A landscape with many valleys, sampled at points; each row gives a point and its height.
A ball rolls from a point to the lowest of its 2 nearest points, and stops where none of them is lower. Distance is the straight distance between rows; heights are no part of it.
q241 h=744: [33 8 19 -2 -20 -4 -21 -11 -14 -4 -1 -12 -9 -16 7 -37 -1 1 6 32]
q244 h=125: [7 8 -8 1 -14 4 11 -1 -8 10 9 -21 5 -28 -21 -21 4 27 18 -19]
q826 h=776: [18 -13 7 29 -24 -1 -5 -2 6 14 -5 -22 8 -4 -12 -38 8 -2 14 1]
q293 h=760: [27 -2 13 11 -23 2 -16 -4 -7 7 0 -19 -3 -12 0 -41 2 0 14 14]
q413 h=540: [-7 -11 -10 -21 13 -7 10 -17 6 -10 -1 2 -27 12 25 21 -11 -8 -4 1]
q436 h=622: [-31 5 -16 -7 6 14 7 -9 -1 -5 11 -10 21 -2 6 21 7 -14 -9 -20]
q527 h=534: [-20 -10 -14 -34 3 2 11 -11 -5 3 1 13 -12 15 9 16 -13 -8 -15 -4]
q768 h=545: [-4 4 7 -33 -5 5 -31 20 -29 9 12 14 8 -11 -17 -4 -15 18 8 -6]
q363 h=82: [-17 -17 -4 -16 17 -1 2 -6 18 10 12 -7 -5 27 28 -4 -11 -19 -2 -26]
q212 h=492: [11 2 -7 -3 -10 4 -4 54 0 9 6 20 -5 2 -7 17 -17 1 3 19]
q291 h=573: [8 0 7 -30 -1 1 -16 17 -19 -13 24 7 8 -15 -16 12 -14 4 4 -11]
q313 h=633: [-1 12 2 -8 19 -4 27 10 -18 -28 28 -1 2 -23 -15 24 -5 -5 -8 -11]
q825 h=400: [2 -3 16 29 27 -8 1 -22 26 -20 -17 -11 -8 5 8 32 -3 2 9 22]
q548 h=725: [-10 33 -12 -6 -16 -4 17 -27 -7 0 6 -7 3 -2 9 -25 8 11 4 -7]
q46 h=679: [-3 9 -15 1 11 2 37 -1 -10 -15 20 -19 -3 -28 -3 20 1 -1 -6 -9]
q90 h=472: [-20 -1 -22 -25 -9 7 13 5 -1 18 -5 22 -6 14 -1 15 -12 -2 -22 7]
q89 h=372: [10 -15 3 -6 -4 -21 -2 -5 6 -18 -19 35 -18 20 -11 11 -10 -3 -5 6]
q701 h=297: [-11 -9 7 5 -7 25 -24 36 4 13 6 2 24 1 -18 9 5 -9 -2 -12]
q543 h=219: [33 -15 11 5 17 -1 8 23 -3 -17 16 -16 -22 -29 -2 7 0 -8 5 9]
q216 h=257: [7 -19 -6 37 -3 -23 5 -16 31 -8 -23 -4 -8 2 5 -11 -1 -6 12 14]
q50 h=466: [-6 -1 -3 1 -3 8 12 35 0 6 -1 28 -4 3 -16 28 -6 2 -10 8]
q218 h=380: [5 1 19 9 36 -9 20 10 -10 -34 4 -6 -19 -6 -7 21 8 5 8 9]
q681 h=216: [4 12 3 -4 -16 -16 8 -24 -4 -14 -10 25 -2 25 3 -13 5 -8 -5 4]
q146 h=772: [9 14 -20 -5 -19 -7 29 -22 -4 6 -1 -10 -8 -5 -1 -22 7 14 -2 0]
q339 h=279: [-12 11 -9 -9 -6 -4 4 -25 7 8 4 -11 12 23 29 -30 14 -15 -11 -9]
q263 h=373: [5 19 31 -6 -18 7 -24 13 -18 28 0 27 9 16 -8 -21 -2 9 5 15]
q720 h=582: [-24 0 -5 12 13 11 9 -2 1 -15 7 -12 19 -2 2 28 18 -15 -4 -19]
q930 h=277: [-27 -10 6 -13 30 19 5 7 13 27 -4 4 -11 21 17 23 -6 -8 -18 8]
q389 h=667: [-24 35 -7 -12 -6 -8 4 -22 -16 -7 8 6 12 -6 -4 -17 -2 18 11 -17]
q346 h=508: [3 5 -5 -12 -15 15 -16 48 -10 17 13 8 10 -7 -11 11 -17 4 1 11]
q671 h=366: [-25 6 -1 0 25 20 14 19 9 18 -12 6 -12 12 8 32 1 0 -19 28]
q357 h=688: [26 30 33 4 -13 -5 -2 -11 -8 3 13 8 -9 -10 6 -30 -1 14 19 4]
q929 h=342: [-6 19 7 -5 -20 7 -23 29 -7 29 -1 21 16 13 -14 -21 -4 16 7 10]
q179 h=748: [1 -7 -30 -7 -10 5 31 -18 -1 15 1 -24 -10 -12 6 -4 1 7 -7 -9]
q52 h=351: [21 -1 19 5 -20 -16 -14 -4 -2 -19 1 11 -2 10 -1 -28 -4 -14 14 10]
q324 h=240: [9 -13 6 -11 -11 14 -39 10 -13 -16 8 -16 7 -16 1 5 3 -13 9 3]
q904 h=174: [21 -10 -8 9 -13 7 13 8 -2 8 9 -24 0 -26 -19 -6 5 16 12 -17]
q730 h=483: [2 -11 11 -3 16 1 9 17 -4 -13 -3 27 -13 6 -15 35 -5 -1 -5 3]
q661 h=702: [-36 25 -17 -22 -6 3 -3 -24 -14 2 8 3 22 -1 -5 -7 -5 9 -3 -20]
q36 h=295: [21 -8 21 15 30 -8 14 17 -3 -28 10 -9 -22 -14 -4 16 4 -2 10 10]
q354 h=310: [4 -3 -6 -13 -11 -18 4 -16 -1 -16 -14 31 -13 23 -5 0 -1 -5 -8 1]
q984 h=296: [21 -32 -6 14 -1 -6 26 -13 -7 10 -9 -12 -9 -16 -21 14 8 12 -6 -16]
q860 h=465: [-8 -6 30 26 31 1 -4 -9 11 -18 -18 -2 0 17 -7 32 3 -1 6 21]
q336 h=851: [-2 -18 -12 16 21 -4 1 -16 31 14 -9 -31 -12 10 38 -6 -3 -10 -2 -1]
q982 h=308: [12 10 13 13 -18 -14 -1 -13 6 -16 -6 14 3 18 -1 -25 6 -9 9 3]
q642 h=183: [13 -21 -7 32 -14 -21 17 -17 19 5 -25 -5 -13 1 -4 -18 1 1 4 14]
q131 h=212: [-21 18 -13 -8 -10 13 -6 3 8 27 -13 16 29 19 -4 -16 12 3 -26 -5]
q651 h=425: [-19 10 -4 11 13 13 18 36 5 10 -6 16 -6 5 -3 33 1 -1 -13 20]
q796 h=721: [32 21 25 -14 -7 -7 -21 -8 -21 -2 9 2 -15 -19 12 -34 0 11 9 21]
q693 h=594: [8 2 8 -23 11 0 2 19 -18 -20 31 7 8 -20 -19 22 -12 -2 0 -13]
q512 h=716: [-7 7 -28 0 -7 4 30 -8 -1 -2 12 -24 1 -23 2 10 4 4 -3 -15]
q450 h=273: [-6 -13 12 -6 -12 24 -38 23 -9 2 11 -8 19 -4 -10 9 3 -10 6 -10]
q60 h=355: [13 -29 -9 17 10 -2 31 -18 0 14 -17 -18 -20 -13 -3 24 7 12 -10 0]
q995 h=539: [-8 -12 10 19 7 9 -6 11 6 -16 2 0 11 3 -7 21 10 -15 6 -14]
q138 h=358: [-22 23 -17 -15 -15 8 0 13 -10 22 1 21 17 0 -22 0 -15 20 -4 -4]
q282 h=620: [-10 33 8 -7 -3 -11 -5 -7 -18 -8 14 8 5 -16 -7 -24 -4 24 22 -18]
q500 h=258: [-14 15 -16 6 -10 16 -11 24 16 23 -13 12 35 9 -14 -12 14 4 -20 -9]
q249 h=313: [-17 32 -10 -3 -15 5 -12 31 -1 29 3 19 21 4 -16 -16 -7 21 3 4]
q438 h=795: [6 -1 -13 32 -18 -3 5 -10 16 5 -8 -22 15 0 -5 -26 17 -1 6 -10]
q223 h=283: [-15 23 5 -3 -9 2 -7 -20 2 11 -8 18 28 23 1 -19 19 -4 -16 -10]
q574 h=813: [-7 0 -16 18 -7 -4 -7 -11 17 -13 -7 -7 20 8 5 -12 18 -13 1 -17]
q909 h=405: [12 17 36 -14 -18 -5 -23 1 -22 7 3 31 3 16 -4 -18 -5 7 6 11]
q442 h=836: [-9 -20 -8 11 25 -3 -15 -21 30 -1 -17 -14 8 17 36 -5 7 -16 -11 -8]
q312 h=232: [26 -29 -3 17 -5 3 16 8 0 8 1 -20 -7 -22 -20 3 5 6 6 -12]
q290 h=284: [-13 3 -8 8 -9 21 -19 33 13 21 -1 8 32 6 -21 -2 6 -1 -7 -13]
q183 h=578: [-11 17 12 -26 5 -9 -23 5 -32 -2 18 14 4 -19 -10 -20 -14 22 19 -17]
q29 h=521: [-2 9 9 3 41 -8 25 -11 -9 -27 -6 -16 -21 1 7 26 8 10 2 19]
q969 h=467: [5 -10 -13 -3 19 -5 25 -17 11 -2 -3 -17 -33 -3 30 19 -7 1 1 8]
q382 h=411: [32 -24 8 -3 4 -19 -15 9 5 -28 0 11 -21 -7 2 2 -14 -11 8 13]
q649 h=210: [23 -13 -3 -8 -11 7 -32 4 -11 -22 2 -20 -2 -23 7 -3 2 -11 4 13]
q829 h=404: [-21 19 -23 -27 -15 6 9 2 -12 20 -1 24 8 6 -18 5 -17 15 -18 1]
q121 h=350: [-4 27 7 6 -10 -2 3 -34 7 2 -3 1 20 21 22 -29 20 -13 -12 -5]
q758 h=419: [9 -11 -15 12 13 -3 30 -14 9 -2 -8 -16 -28 -11 15 21 1 7 -3 8]
q670 h=153: [36 -24 4 1 3 3 -13 12 -3 -14 7 -23 -17 -33 4 1 -2 -13 -1 20]
q840 h=196: [-12 -6 -13 -14 2 -7 2 -18 12 4 4 -10 -5 26 32 -19 0 -18 -3 -13]
q10 h=660: [-34 4 -20 -22 -2 14 -4 -11 -3 12 5 1 22 5 1 6 0 -8 -16 -18]
q200 h=661: [7 37 23 4 -7 -8 3 -11 -17 5 14 7 -5 -16 4 -30 2 22 23 -7]
q340 h=444: [21 -19 12 -5 13 -14 -5 10 3 -25 -3 26 -19 3 -9 22 -11 -5 1 2]
q375 h=826: [-12 -10 -15 17 12 -1 -10 -17 23 -10 -16 -7 13 12 19 0 16 -17 -8 -14]
q318 h=507: [-8 -17 31 31 26 3 -14 10 9 -17 -6 -5 3 9 -6 23 7 -13 11 6]
q239 h=69: [7 -29 -13 26 -13 -11 19 -25 6 20 -26 -16 -7 5 -1 -12 12 2 -8 1]
q819 h=870: [-9 -9 -1 21 30 6 9 -16 20 6 -5 -37 -7 5 36 17 6 -6 -1 4]
q498 h=185: [-22 -19 -2 -15 25 10 -5 -5 17 18 -2 0 -4 24 24 10 -4 -14 -13 -14]
q188 h=525: [-1 4 -2 -29 -14 16 -32 34 -24 24 8 8 12 -13 -12 1 -15 15 2 10]
q483 h=319: [1 -17 -1 35 11 -18 -4 -17 33 -18 -23 -5 -5 0 10 10 -5 -4 12 14]
q936 h=384: [28 -20 14 -12 -11 -19 -24 3 -6 -21 -4 17 -13 7 0 -15 -13 -14 6 15]

Where does a ball stop that starts at each point below?
q382 | q681
q574 | q282
q661 | q239
q701 | q670
q218 | q670
q860 | q239
q984 | q244
q796 | q282
q146 | q282
q29 | q670
q212 | q363
q413 | q244
q527 | q249
